Each row is a point on a tangle of strands that fork and nearly touch. The rows are in no order.
Two points are linked if the straight distance between their rows is under 104. Some points are linked to none.
(657):  -6 -22 -17  17 -34   2  11  10  -3   2  -6  30   8  -5  28  11  16   0 -23  18  -7  16  23 -12   9 -24 -16  15  12  19  16 -29   9  -9   5   1 -24   5 -14   2 -11  -3 -30   0  13 -15 -12  -1 -13 -27   6  12  -3 -17   4  15   7 -10
(205):  18 -11 -19 -12 -11   0 -16  11  14  -3   1 -21 -28 -20 -20 -14  -8  -8   2  15  -1  16  -6  -8  29 -30  15   7   8   7   2  14  15  -1  15  10  -5  15  -6 -14   6  -5 -31  11   6 -10  -4  19  19  49   5  -4  12  33   2   9  23  35
(816):  17   1   0  24 -20   2 -18 -15  -8  -4  -3 -20  -2   7  -7 -18 -15   5   3 -27 -27   8  12 -49  14  -1  -2  18 -30  -9 -19  -4  -8   3   9  11 -17   7  -2  -8  -5 -26 -14  29  -2  24 -17   6  12  18 -15  -7  13  15 -16  -6  12  15
(392):  13  -2 -21  16   5   3   5  22  10  -8  -3 -10  16   6 -17  44  10  -2 -19  10  -2 -13  17 -16  25 -36 -16  13  -9   1  -4 -12 -28 -10   3  -7 -15 -24 -27 -13  16 -38  17   2  -3 -23  -2  12  22  19  -9   6  18  20  -8  25   5   8
(249):  32 -17 -27   2  -4  10  -2   1  24 -15 -16  11  28 -28   9  27  35 -12 -13  32  -6   8  39  -3  20 -19  -2  15  20  13   5 -24  15  -4   4  10 -20  23 -12 -30   6  -6 -11  11  26   9  14  -4 -15 -11   8   5 -23 -12   2  -6  17   9
(669):  22 -10   2   6 -28 -14 -14  -1 -31  20 -13 -30 -13  19  -8  -1 -24  22  15   2   6  -1 -10  -2   2  -6   9 -13  12   0 -20  43 -27   7  13  -1   5   8  -9   1  -7 -14 -14  11  -7  -3 -19  13  19  36  18   9 -16  13   3 -11  -2   2
(889):  14  15 -16 -16  28   2 -17  -1  21   3 -17  -8  -5   1 -13  18 -15   1 -22  -5   9 -18  23  -7   5  -7 -22  30 -16  25  22  -1 -26 -26   4   3  -9 -12 -10   5  16  16   3   7  11  -1 -13  10 -12   3  -6  13  11  20 -23  13 -25 -18
(133):  35  21  -2 -47  -5 -22  -1 -17   5  -4 -15 -35  24   9 -20   4  16  11  -4   6  11 -21  31  13  18   5   4  15   9   9  15  13 -46  15  10   2 -13  10 -14  -4  19  -5   3  -6  -6  25   6   7   0  33  42  -1  -3  19  11  19  14  -9
(990):  23  30 -18  -9  19  -1 -13  -7   3   2 -24 -29   9  11  -4 -20  -4 -10  24   6   7   0   5  21   7  19   8   5  -2   6  -1  35 -22  11  -4 -20  -2  26   3 -31  33   1   3  22  -9  -6  11  13  10   4   5 -25 -23  -5   5   8   8 -19
(892):  16 -13  12 -38   0  -3   8   5 -34  20   5  12  22  -7  15  11  25  11  16   1  28 -30  12  35 -24   3   8   3  31  -1  20  15  11   4 -27  12   6  18   6  -6  10  46  19  -9  -6  13   6 -18   0   4  18  -3 -24 -10   1 -18 -24 -19
(69):  12   3  -4  -6   1 -14 -20 -19  -4   6 -10 -33 -20  17 -10   2 -23   8   7 -15   9   1  -8  12   7  -8  -1 -26   0  -4 -13  27 -22   7  -1  -6  16 -12  -6   5  -9  -7   0   9 -12 -13 -10  16  20  12 -20  13   4   2  -1   0  -8   6
(215):  13 -10  24 -23  -9  -8  -5  12 -17  29   2   7  24  -8   9  20   6   8 -29 -17   0 -26   8  30   2   9 -13 -16   3  14  22   5 -25 -23  -4   7  -3 -18 -37   6 -10  -3 -10  -9 -26   8 -13 -14  -7   2  10  16   1 -30   8  -4  16 -20
(544): -41 -10 -20  30  19  -4   8   3   5 -18 -11  -6  -5  43  -6   7 -17  -4   2   8   0  12  -7 -34 -13  -3 -22 -12   9 -12  -8 -16 -18  10   8 -30  -7 -31   2  14   8 -10  24   1   0 -11   1 -10 -15 -46  -9  16   2   7  -1  13 -50 -11
(182): -16   4  18  27 -13   9 -21  19  -4  16   4  11 -13  -9   5 -31 -13  18 -12 -19 -13  19  -7 -23 -10  -4  -6  28 -28  12   8  -6   0 -23  12   8 -11  -2  -8  13  -3  11 -20   2 -12   4 -12   0 -17   9 -16 -10  31 -16 -16   0 -13  -5
(838): -22 -16 -18  21   4   5  10  12  -1  -5  -9   0   7  32  -7  28  -1  -2  -9  12  -5   4  -4 -13  -8 -18 -22 -18  10  -7 -12 -17 -23   1  -4 -15  -4 -28  -6   3  -4 -24  17  -3  -2 -23   5  -1   2 -25  -5  17   2  -2   1  13 -23  -8
(291):  15  47  -1 -15   4  -7   5 -23  -1  -8   2 -21   7   3  -8 -48 -14  -4  21   0  -7  11  -1  11  -1  32   5  19  -6 -11   6  28  -2  12  -5  -9  -2  23  19 -19  25   7   2  10 -12  29   3  14   5   5   9 -42 -21   5  -7  -6  -6  -1
(571):  12 -13   9  -5 -31 -11 -15 -11  -5 -14  -4 -28 -26   3 -12 -14 -22  13  -2 -22 -18   2  18 -43   2 -18  -6   0 -15 -11 -11   5  -8  -5   7  25  -3   5  -4  18 -24  -6 -15   4   9  17  -7  -9   9   1  -1  -6   7  24 -19   0 -13   5
(155): -18  20  20 -26  32 -16  18 -24   7   3  15  -8  -1  18 -20  -9 -17  -7  27  -8   5 -20   0   6  -9  20  14 -13  -3 -21  10  32  -6  22 -23  -1  30  12  24  24  11  19  33  -6  10   6   7 -28  -4  -5  20   2  -7  25   6 -17 -15   5
(860):  15   5 -20   8  -4   5   0   5   1 -15  -8  -5  11   8 -11  37  32   9  -8  -3   4 -11  20  -9   6 -16  -4  20 -21   0   1 -29 -27  -5  -8  11 -32 -20  -6  -2   4 -28  12  -2   4   3 -17   8  28  11 -13   1  20  29  -6  22  16  15
(730): -44  10  23   3  26  -1  -3  10  -1   4  23  30  27   1  -4  11  -3 -10 -15 -20  -8 -21 -12 -10 -11   6  -6  11 -14 -13  -6  -8  13 -16  -6  -5  11   3   2  20   0   9  29  -4  -7  10   0 -16 -19 -17 -14  -4   8  -1   5 -25 -10   1
(171):   2 -10 -11 -22  23  -2  10  -8   3  -1 -16  -7 -24  22   5   1  19   4  19   4  33  -1  -6  33 -16   0   3  -5  18  -2  14   7 -13   4 -16  -3  -5  -7  17  -8   4  17  21 -11   9 -10  -8  18   8 -17  -1  17  -8   6   2  11 -22  -1
(358):  -3  -2 -15 -13  26  15   5   7   2  -9 -24  13  11  18   4  -8  23   0  10  12  23   4  -4  20 -18  15   8   6  10   4  13  20  -4  -2  -9   9  -8  24   4   3  20  17  14   4   3   8  13   8 -18  -4   7   6 -36   5   0  -1 -19 -10
(828):   6 -15 -21 -16  15 -13 -18 -24  14 -20  -2  -1 -18   1   6 -31  22  -2  20 -33  31  23 -17  13   3   2  17   1  11  -1  -1  -3  27  -1 -12  -3   0  -5   2  -1   1   2  11   6  10   6  -9  18   0  -3 -47  36  -2   0  -1 -27  -2  26
(83): -28   6  21   2  20   0  16   6   5   1  33  35  19 -17  -5  -7  21 -10  -4 -17 -15 -14 -19   7 -18  23   3  12  -5 -15   3 -27  26  -5 -20   1  11 -22  14   8   4  11  26 -12   4  18   5  -9   0  -2 -21  -1  34 -12  18 -29  14  20
(367): -13 -22  23 -33  11   6  25   4 -26  22  21  31  20  -6  13  25  21   0  -3   4  25 -28  -6  34 -24   0   1 -26  24   4  14  13   5  -4 -26   9  11   1 -11  16   1  24  21 -23  -6  -5   9 -11  -6   9  16  24 -15 -12  17 -11   3 -16
(352): -23   2  -2  22 -17   3   5  -3   3 -13   7  34  17  -9  25  13   6 -12 -36   1 -22   8  32 -42   5 -11 -16  12  -7  11   6 -43  23 -11  -9  -7 -15  13  -3   5 -12   2 -15   3  15  -5  -7 -11 -24 -34  -1  -9  -6 -22  -6   5   4 -21
(271):  22   8  -8 -26  26 -15 -14 -27  26 -12  -8 -42 -26  -1 -13   9 -21 -12   2  -9  21  -7  12  15  13 -20   4 -11   2   1  -7   8  -3  -4   0 -13  16  -9   2 -14  -1   9  16   1   2 -14 -11  15  16  -4 -24  18   1  15  -9   9 -10   3
(836):  11  13   5  -8  27  -4  -2 -16  24 -11 -14  -2  33   3  -7  32  -6  -7 -21 -16  -7 -26  47 -15  21   4 -25  -2 -23  14   3  -8 -28 -13   2 -17  -3  -4 -26   5  -3 -14  17  -3   5  -3  -7 -27 -18 -29  15  11   2 -10 -11   1  -5 -30
(743): -19   0  25  -6 -15   3   8  14 -40   5  25  -8 -13  -4  -3  -6  -7   1  14 -12   6 -10 -42   9 -30   0  19 -29 -12 -16 -29  16  11  18  -6  19  16 -19  15  22 -16   2   2  -8 -11 -14   8  -1  12  36 -16 -12  15   7   7   5   9  12
(785): -13   4   1 -13  10   3 -16  -4  20  -7  10  21  -2 -15  -1  24  30   4 -20 -17  19 -13   7   7  -6  -7  18  17 -31  23   5 -20  11 -21 -14  15 -17  -5  -6   6  15  16  10 -10   2  11 -16   7  -9  16 -30  13  21   9  -9  10  30  17
(269):  36 -23 -26 -10 -11   2 -22  -5   8 -10 -24 -22 -24  -4  -8 -23   8   7  19   6  18  15  13 -19  18 -22  22  15   5  16 -10  24  -2   2  18  14 -20  31  -4 -11   8  -4 -29  12  21   9  -9   8   4  41  14   8 -10  26  -5   1  10  16
(709): -12  -3   9   9 -10   7  16 -10 -20 -25  20  -1   6  -2   4  10   2 -16  26  11  -9  -1 -16  -5 -21   8  22 -21   2 -27 -33 -16  28  33 -20  -9  20   1  11   0  -7 -14  29   6   2   6  16  -8  19   4 -11 -11   5   3  17 -17  21  18
(152): -21 -10 -21  33  -5  -1 -12   8  19  25  -4  26 -26 -11  24 -22  10  -4  -2  20  19  32 -17  18  17 -18   7  11   8  33  13  -3  27  -2   7 -23  -8  -4  -7   1  -3   2 -32   1  -2 -48  -3  15 -11 -14 -33  13  13 -35  13   8  13  -5
(957): -13 -11 -18  33   0   5  20  14  11 -10  -1 -15  15  15 -31  37 -15 -13 -21  27 -29  -6  -2 -11  19 -25 -40  -5   7  -7  -6 -22 -18   4  10 -20   9 -35 -14 -16  21 -37  16  -4 -10 -41  18   8  19  -1  -3  13  16   4  -2  28 -12  14
(625):   8  -4 -18  23   0   7  -8  10  -2   3 -14   1  22  -7   5  -7  13  -5   1   4  -9   9  -6   2   5  -3   4   5   5   0   1  -1   2  -1   0   6  -8   0  -8 -22  12 -11  -2  25  -2   1   1  15   4   7 -17  -1  -2 -10   1  -9  15  14
(746):  10   4  25 -43   8  -6   1   0  -5  16  -5   7  40  -3  -1   9  28   2 -21 -22   8 -26  10  22  10  20  -1 -17  -3   9  24  19 -28 -11  -8   9  11   2 -29   6   9  -2   0 -16 -18  23   2 -21 -17   8  34   8 -14 -23   6   2  35  -8
(364): -23 -17 -13  28 -16  21   0  12 -19   3 -18  14 -22  25  25 -10 -17  20   7  11   6  21  -2 -34 -20   0 -12   8  -1  -6  -2   0 -14   0  18   4 -25   6  11  20 -12  -1 -17   9   6  10 -11   0 -15 -35  12  -2 -25  16 -13   9 -40 -29
(727): -25  12   4  16   7   9  -3   1  14  -9  18  32  19  -7  19   7  -9 -19 -19  -2  -9   1  16 -24  -8   6  -9   8 -17   1  -9 -22  25  -8   0 -18  -1  12   0   4  -4  12   5  11  -1   8  -1 -11 -14 -28 -15 -16   6 -11  -8  -9   6 -22
(197):  -4  23  22  12   2  -4  12  10  -2   9   7  -2  26   2  -9  12 -11 -18  15  13 -27  -7 -14  16  -5  28  12 -30   7 -21 -19  13   5  22   1 -14  35  18   5  -6  13  -9  16  -2 -24  -4  26   0   6  14  19 -16 -17 -15   7 -10  16  -8
(213): -15   4  15  17 -18  -1   7  17 -39   5  29 -18 -14   5 -13 -17 -14   6  10 -16 -16  -6 -34  -4 -19   7  -5  -1 -25 -27 -25 -10  11  11   3  10  16 -34  19   3  -8  -8   2  -5 -18  -9   3   2  19  21 -27 -28  36   8   9  -5   0  25
(238):  -1   2   3   9  -7  18  -5  19  12  -5 -32  -4   9   9  -2   3  10   0  -3  17 -13  20   1 -10  23  -1  25 -25 -17  12 -33  27 -24   3  19  13  -2  24  -1  -8  -6 -47 -26   4   5  -2  18  -8 -10  14  34  -3 -23   7  -7  18  38  -1
(907):  23   8   6   4 -16  13  16  -2  -1  -9   8  15  13 -18  10  25  32 -10  -4   9 -13 -17  25   8   0  17  15   9  -3  -7   7 -39  15  18  -7  16 -12  19  16 -27   3  -7   1  -4   4  30   5 -10  10   0  23 -28 -12   2  -3   5  44   6
(471): -24  10  22  -8  36  -6  24 -19  12   2  26   1  -6  15 -17  -7 -23 -14  25 -11 -14  -3 -18   9  -5  22   1 -23  12 -21  -2  12   7   7  -9 -16  31 -10  17  20   5   9  26 -10   5  -4  14 -18   1  -9   3   1   1   3   9 -16 -16  16
(881):  -9 -32 -11  20 -29  14   9  20 -17  14 -13  13  -9  11  20   9  -6  17 -12  26  -6  13  10 -16  -2 -12 -21  -2  13   2   5  -4 -10  -3  14  12 -24   5  -1   8 -20   6 -30  -7  13  -2 -11  -6 -12 -20  28   3 -20   0  -5  14 -31 -26
(62): -24   6  16 -15   8   6  -8   8  -6   8   2  25  22   6  10  29  40  17 -18 -32  29 -14   2  10 -22   3  23   0 -38  22   5 -14 -18 -20 -16  15 -21 -15 -14  15   7  -9   4 -17 -18   5 -26  -3 -16  12 -27  20  15  -4   6  16  40  15
(675):  35  -7  -5 -31  -9 -15 -19 -15  10  -3 -20 -30  -3  -5  -6  -5  17  13  -1  -4  16  -2  25   0  20  -7  15   5   4  15   4  22 -18   0   4  16 -11  19 -11  -4   1  -9 -23   9   6  25   1   1  -3  27  25   5 -10  12   7   4  26   3
(64): -16   4  25   6  -8   8  10   6  -5  -4  16  -4   1   2  -4  17 -26 -19   4  10 -18  -3  -1  -4  -5   1  10 -41  -8 -16 -36  23  -1   6   7   0  36  10   3  14 -18 -17  -2  -7  -6  -8  18 -13   2  -1  18 -16 -17  -1   0   5  16 -11
(856): -10  14   7  25 -11  24  16  11  -1  -3  -8 -10  14  18   8  27 -12 -16  -5  27 -17   0  -5  -2   9   6  11 -45 -13 -13 -38   8 -17  20  22  -2  16  16   5   7 -13 -41 -11   3  -9 -22  19 -18   2  -7  33 -17 -21   6  -4  25  37 -17
(558):  -6 -28 -22  33 -13   9  -2  13 -13   7 -18  18   5  -7  28 -39  32   9  13   9   9  38 -20   9  -3   8  12  10  16   4  13 -19  12   9   7  -4 -25   0  -3 -15   5 -16 -19  26  -1   0  -8  14   0 -17 -22   9   2 -18   9 -15   1  11
(650):  14   2   0 -11  32   1  19  -7  13  -6 -17   2  21  11  -3  22   6   2 -10  -4   0 -21  31  -2  12  18 -14 -13  -8  10   8   5 -39   6   3  -6   7  -4  -8  11   5  -6  15 -16   7   7   5 -24 -15 -23  35  13 -15   3  -3   2  -6 -25
(113):  13   3  -8  -7  21   0 -12 -22  29 -10 -13 -22 -16   0  16   8 -15 -20  -1   1  12   1  21  12  15   3   0  -8  -7   6 -13  -5  -1 -12  10 -17   5   5   3 -17  -7   6   0  11   8 -23  -6   8  11 -36  -7  -4  -4   5 -11  13  -6 -15
(390): -23   8  15   3  19  -7  16 -19  -7 -12  29   3   9  -6   0   1 -12 -18  27 -13 -15  -9  -6   2 -17   7   8 -17  10 -36 -24 -11  24  23  -9 -25  31  -6  25   0 -12   3  37  -1   3   1  16 -21  16 -27  -6 -11  16  -6  20 -32  -7   7
(284): -22  22  19  15  -2  12 -13  12  14   0  11  23 -11 -14  -2 -38   6   7  -2 -19 -13  22 -27 -13 -13  11  12  15 -38   3 -10 -20  25 -12   5   8  -6  -8  13   3   3   8  -5   1 -12  11  -2  -7 -16  14 -29 -20  35 -14  -7 -11  16  20
(908):  22 -10  21 -20 -16 -17 -15 -31  -9  -7  11 -31 -27   1  -9  -1 -29  14   2 -27  -1 -12  19 -26   1 -10 -13  -5   2  -6  -9   7  -4  -3   2   9  11 -11  -4  17 -36  10  -9  -4   6  14 -12 -26   9 -12   8  -4  10  11 -12  -7 -31 -19
(748):  -9  -2 -16   8   3 -13 -17 -16  25  13  -1  18 -30  -9  20  -1 -10  -9 -11  -4  26  21  -2  17  19 -28  -5   7   5  27  17  -8  17  -9  -3 -29   5 -17  -4   6 -11  19 -15  -1   0 -42  -8  20  -3 -19 -50  30  21 -32  10   6   3  -7
(573):  16   1  13 -38  23 -14  15 -21   6   3  -9  -8  24  16 -16   7  11   8   5 -15   8 -24  21  18  17  28  -3 -19   1   2  28  15 -39  10 -12 -17  15   3 -14  13   3   6  17 -19  -9  24   7 -30 -23  -8  47  18 -18 -10  20  -4  -7 -10
(235):   7  -1  -9  17   7  11  -6   5  24   0 -13  -5  -7  -7  14  -3 -15  -9  -5  13 -10  20   3   2  18  -5  -4   6  -2   7  -5  -1  -3 -13  19  -5   0  12  -3 -15  -5  -2 -29  14   3 -15   1  11   6 -21   2 -10  -4  -4  -9   3   6  -9
(560):  24  22  18 -16  -9  16  27   0  13  -8  21  19  -7 -30   9 -12  17  -8  -3  12 -10   6 -14  17   3  25  18  -2  -1   1  -2 -16  30  22  -1  18   8  22  22 -14   4  -8 -10 -15  13  18  21  -9   8   9  43 -37 -10  -6  -5   1  57  10
(465):  12  13   4  16 -17   5   2  18 -16  15  -9  -6  14 -16   4 -14  -7   0  15  22 -14   7 -22  17   2  21   7 -11  28 -15  -8  11  10  18  16   2  14  18   8 -22   2  -1  -9   2 -20   0  21  -4  19  16  30 -36 -27 -25   1 -12   8  -9
(1006): -15 -12 -19  25  -4  -4  -8   7   5   9  -5  16 -36  -9  29 -43  16   7  13  -2  25  46 -31  22   3  11  22  17  -4   7  16 -14  25   3   5  -1 -16 -13  10   1   0  -1 -25   2   0 -17  -4  16  -6 -11 -35   3  21 -18  18  -5   6  12
(329): -13 -10 -16  -4  10  -6 -18  -3  20  10  -5  24   2  -7  16   4   3  -2  -7   7  30   9  -2  27   1 -20 -17   5  25  21  28  -3  20 -16  -9 -23   3  -4 -20  -4   4  33  15  -7   4 -18  -9  12 -17 -24 -30  35 -13 -37   1  -7 -28  -8
(167):   0  14  11  27   4  -3  -5  -5 -10  -4   8 -16   7  11 -17 -18 -20  11   7 -37 -36  -7  10 -34  -2  19 -16  18 -29 -18   4  -5  -9   8   4   4   2  -8   4  -6   2 -10   4  24 -17  25 -18  -3   8  10 -14 -20  16   8 -13 -16 -12   9
(468): -26 -22   9   8 -17  -5  17  -8  -5 -22  24  12  -6  -3  -1 -16   9 -10  15  10  -8  21 -36 -11 -15  -8  15 -22  18 -19 -28 -22  32  19 -19  -3  10 -22   7  12 -21 -26   0  -5  11  -7  15  -2  -7 -12 -31  14  21  -6  27 -19  17  29
(965):  31  29  -9 -31  11 -14 -10 -17  10  14 -29 -34  15  17 -21  -4  -9   3   2   9  11 -17  19  25  21  18  -5   6   9  15  12  31 -52   4   4 -23  -1  10 -15 -17  24  -3  14  -1 -20   4  15   8   1  13  28  -6  -9   4   9  20  -3 -26
(148): -13  12  -7  28  -1  10 -19   4  13  20   7  20 -20 -20  -4 -21 -17  12 -16  -9  -4  13  13 -25  11   1 -15  37 -27  29  34  -9  16 -30   1   4 -14   1   2  13  10  28 -21  11   5   1  -7  11 -16  -6 -14  -3  24 -19 -22  15 -16 -13
(750):  -7  -3 -17  13   2   8 -15   0   8  26  -4  14 -23 -12  -3   5 -21  17 -24   4   1  -1  23 -14   4  -9 -32  37  -8  27  42  -5 -13 -34   3   0 -12  -3  -9  10   4  22 -15  10  14 -13 -19  10 -13  -1  -2  18   8   6 -22  16 -39 -20
(371): -34 -22   9  -1  16   6  17  19 -14  16   8  46  24   0  15  18  18  -3  -9   9  11  -6 -17  21 -19   2  -7 -16  23   3  18  -9   9 -12 -16  -6  -4  -6 -15  13   0  14  18 -18   3  -3   5   1 -25 -18   7  28 -15 -24  18 -14 -14 -15
(312):  11  37  13 -27  -3 -21  -6 -18  -3  -6   2 -38 -13   8 -27 -44 -33   9  20  -9  -6   1 -17   9  -9  18  19   7   0 -14 -12  39   2   9  -1 -10  24  14  17   5  16   4  -4   0  -3  12   7   7  11  33  13 -25  -9  14  -3  -9  -6   7
(501):   8  17  12   8 -20 -13  -3   8 -28   5  -4 -32   0  18 -14  -8 -34   2  21  11 -14 -14 -24  -4 -18  12   8 -15   2 -21 -18  43 -22  18   9  -1  23  20   5  -1  11  -2  -2   3  -9   6  -6   8  14  42  24 -17 -24  17   2 -13 -11   3
(513):  26 -12  12  -9 -28   1  -4  -4 -21  16  11  -5  -1  -7  -2   2 -20  17 -13 -19 -18 -16   8  -6   1 -11 -31   1  10  -6   5 -13  -2  -5   1   8   6 -24 -17   3 -37  22 -17 -14  -6   2  -8 -24   9 -15  10  -9  19 -12  -5  -6 -37 -16
(841):   6  -6 -33  10  10 -12 -29 -11   8  -1 -14  -3 -34   1  26 -25  13 -13  15 -18  41  29 -13  14  -6  -8  31  18 -16   5  -6  -4   5 -11   3   0 -20  -1   7  -1  -6   0 -17  -1   6  -7 -16  20  -5  -6 -44  27  16   0  -2  -1   0  10
(40):  18  29  10 -15 -19  -3  17   5  -5   7   7   0   0 -11  -2 -22   6  -1  13  19  -7  13 -20  33   8  26  10  -1  12  -2  -2  18   6  25  13   4   5  27  20 -18  15  -8 -13 -13  -7  16  21  -5   8  17  47 -43 -25  -4   8  11  39  -2
(52):  19 -13  30 -18 -32  -5   4   4 -12  31  14   5  10 -21   9  17 -10  15 -32 -10 -12 -28   4  22  12  -9 -24 -12  12   6   9  -7  -5 -17   4   7  11 -26 -26   3 -32   8 -23 -21 -18  -7  -5 -12  10  -3  18   1  17 -27   0  -1   0 -22
(772): -31 -11 -16  28   5   5  -1  -5  -8  -3  -1   1 -24  26   2  -1 -22   7  -4   1  11  14   0 -35 -21   1 -18  12   1  -6  14 -18  -1  -2   5 -24 -12 -16  14  22  -9  20   7   0   8  -3 -20   4 -12 -42 -15   6  -1  16  -8  10 -63 -19
(362): -14  -8  22 -19  -8  -5   4  -3  -7  -6  32  -8 -10  -7 -22  17 -12 -11  -2  -3  -5 -21 -20  -6 -14 -24  -1 -21  -3  -8 -16  12  15  -1 -14  13  22 -18  -4  28 -10  -1  12  -8   1  -6   7  -1   7  30 -16  13  15  22   5  -3  11  14
(615):  -6  -1   6  11 -21  16  14   6 -10 -12  16  -7 -31  -7  18  -2 -17  -4   9  16   4   9 -17   0 -13   5  16   2 -17 -13 -27 -12  28  11   9  12  -3   4  32   0 -21  -3 -17  -8   7 -21   6   7  27 -11  -6 -32   7  18  -9  13  11   6
(570):   0 -18 -15   8 -12   0   1  23   6   6  16  -3 -20 -21 -23  -5 -15   0  -9  20 -20   7 -23 -10  18 -41  -6  15   3   7   4   6  10  -1  16   5   1 -17  -6 -13   1  -8 -25   7   2 -32   1  28  15  45 -25  12  15  33   5  18   3  42
(253):  32 -23 -22   9  -8  -2 -11  -3 -25  -2 -34 -18  15  14   8  22  11  11  29  25  18 -11  21   4   1 -12  -4  -5  40   4  -9  15 -19   8  -5 -13 -16  10  -1 -44   3   5  35  17  -1 -12   0  13  11  -8   8  22 -26 -11   8  -5 -30 -12
(261):   2  29  -9  -7  22 -10 -17  -6  40  -1 -16   6   8  -2  -2  28  -9  -1 -45   0   4 -17  29  -8  18   1 -21  11 -24  29  14  -4 -14 -32  10 -16   2  -8 -22   6  16  -1  -3   5  16  -8  -6   4 -20  -3   4  23   9  -3 -21  13   8 -20
(549):  11 -20  -9 -13  14  -9   7 -12 -15 -13 -18 -13  -3  22  11  23  15   4  36  19  28 -10  12  19 -16  -6  -3 -13  36  -7   9   3   2  14 -23 -11  -3   6  19 -37   0  30  38   5  -1  -1  -5   8  12 -25   5  23 -12  -3   6  -4 -41   0
(532):   5   4  -9   8   5  16  -9  13  37 -12 -23  -2  -6  -9   7 -17  -3 -13  -4  16  -9  31   0  -3  34   2  17 -15  -4   7 -18  18   5  -2  29   5   1  26  -2 -14  -3 -26 -40  14   4  -9  13  -2  -4   4  23 -17 -16   5  -9  12  36   0
(547): -19 -18 -12  -4   8  -9  -8   0   1 -12  -7  35  22   0   8  25  24  -5 -16   6  18   7   3  -5  -5 -32  -6  -4  23  17  21 -12   5 -21 -11 -12 -13  -6 -22  16   4   3  13 -16  17  -1 -10  -1 -39 -25 -11  38 -16 -19  13  -7 -19  -7
(877):  24   1 -13  11 -15   6  19   8 -10 -14   7   0   7  -6   0  26  35   0   0  10  -7 -15  15   8  -4   6   3  19   2  -5  16 -34   3   9  -9  20 -33   1  18 -20  18  -8   9  -1   5  19  -9  13  29  12   7 -21   6  19   1  17  28  24
(945):  -8  12   7   7   7   3   7   3  12 -10  28  10 -10 -25  -1 -20  10  -7  -4  -4 -19  10 -24   3  -4  21   2  20 -15  -6   0 -29  30  -4  -1   4  13 -17  16  -6   7   0  -1  -5   4   6   8  14   6   3 -35 -21  35 -13   4 -12  21  30
(42): -21  -3  16   5   4   8  -8  17   3  -8 -13  10 -16  15 -10 -35 -11  12   7 -11 -15  22 -14 -33 -12   9  12 -10 -14  -5 -11  19   1  -4  16  19 -11  25  11  22 -10   1   2  -1  14  23   4 -14 -25   6   7   0 -17  11 -17   0 -16   8
(866):   3  -6  -4 -15  14   5   5   8 -20   3 -15  16  22   0  23 -21  21   2  23  -3  18 -10  10  24 -17  16  10  13  25  -9  18  15  14   3 -15  11  -6  28   7  -8   9  31  17  10  -6  24  14  -5  -9  -5  13 -15 -38 -14   4 -21 -27 -22
(786):   2 -22  -5  11 -23   5  21  30 -13  12  18  -4 -14 -29 -20   2  -8  -1  -2  44 -16   5 -34   6   7 -26 -15   3  27  -5   2  -2  31   3   6  15   5 -15  10 -10   1   5 -11 -11   3 -31  13  22  25  35  -2  -4   9  17  16  19   6  26
(156):   3  -1  14 -31   4  -2   2  -3   2 -11  26   3  -3 -19 -11  30  10  -9 -11 -11   5 -25  11   1  -9 -17   6   4   0  -1   1  -1  17 -11 -15  22   6   4  -7  16   1  17  15  -7   9  16  -3  -3   2  30  -8   8   8  25  -8  -1  19  26
(711): -14 -17  -5   8  -1  -8   9 -22  17 -25   9  13 -22   4   6 -32  11  -5  15  -5   6  37 -24  -8  -6   1  12  -9  13 -16 -16 -18  28   8 -10  -4   0 -17  10  14 -17 -14   0   0  18   5  -3   9  -5 -22 -38  22   9   2  13 -20  -1  30
(949):   8  17  24 -21   8   4  14  10 -14   9  16  13  14  -4  -8   6 -10   1 -11 -12 -14 -28   6  -8  -6  14  -2  -1  -4  -5   5  11  -3   1   4  16  11  17   4  17  -2  23   0 -14  -4  21   7 -21 -12  11  38 -20  -8   3 -16  -8  -9 -17
(264):  -7  15   6  21  -7   3   7   0 -23   5  12 -17  -1  -1 -11 -35 -17  19  13 -32 -28   5 -13 -20 -13  21 -12   8 -19 -19  -6 -17   5  14   4  15   6 -25  17   3 -13 -11 -10  11 -19   7  -3  -6  14  -4 -14 -28  35  -3  -6 -22 -12   3

A fork is a point with three links. Follow the links from the first point to the second and name the forks in between, in order.
(271); (892) | (235) > (1006)
(40); (786) | (235)
(468); (990) | (1006) > (235)
(155); (892) | (1006)

Follow the links from the first point to the second, and from the first to the third. Name the last point that the two ways share.
(69); (907); (748) | (235)
(471); (866); (69) | (1006)
(364); (841); (501) | (235)
(549); (711); (560) | (1006)

A fork is a point with three links, a tip a point with one. Leave the first point through the second and follow the links. Name the first fork or tip that comes.
(750); (889) | (62)
(727); (352) | (235)
(669); (501) | (786)
(152); (748) | (253)
(253); (549) | (1006)
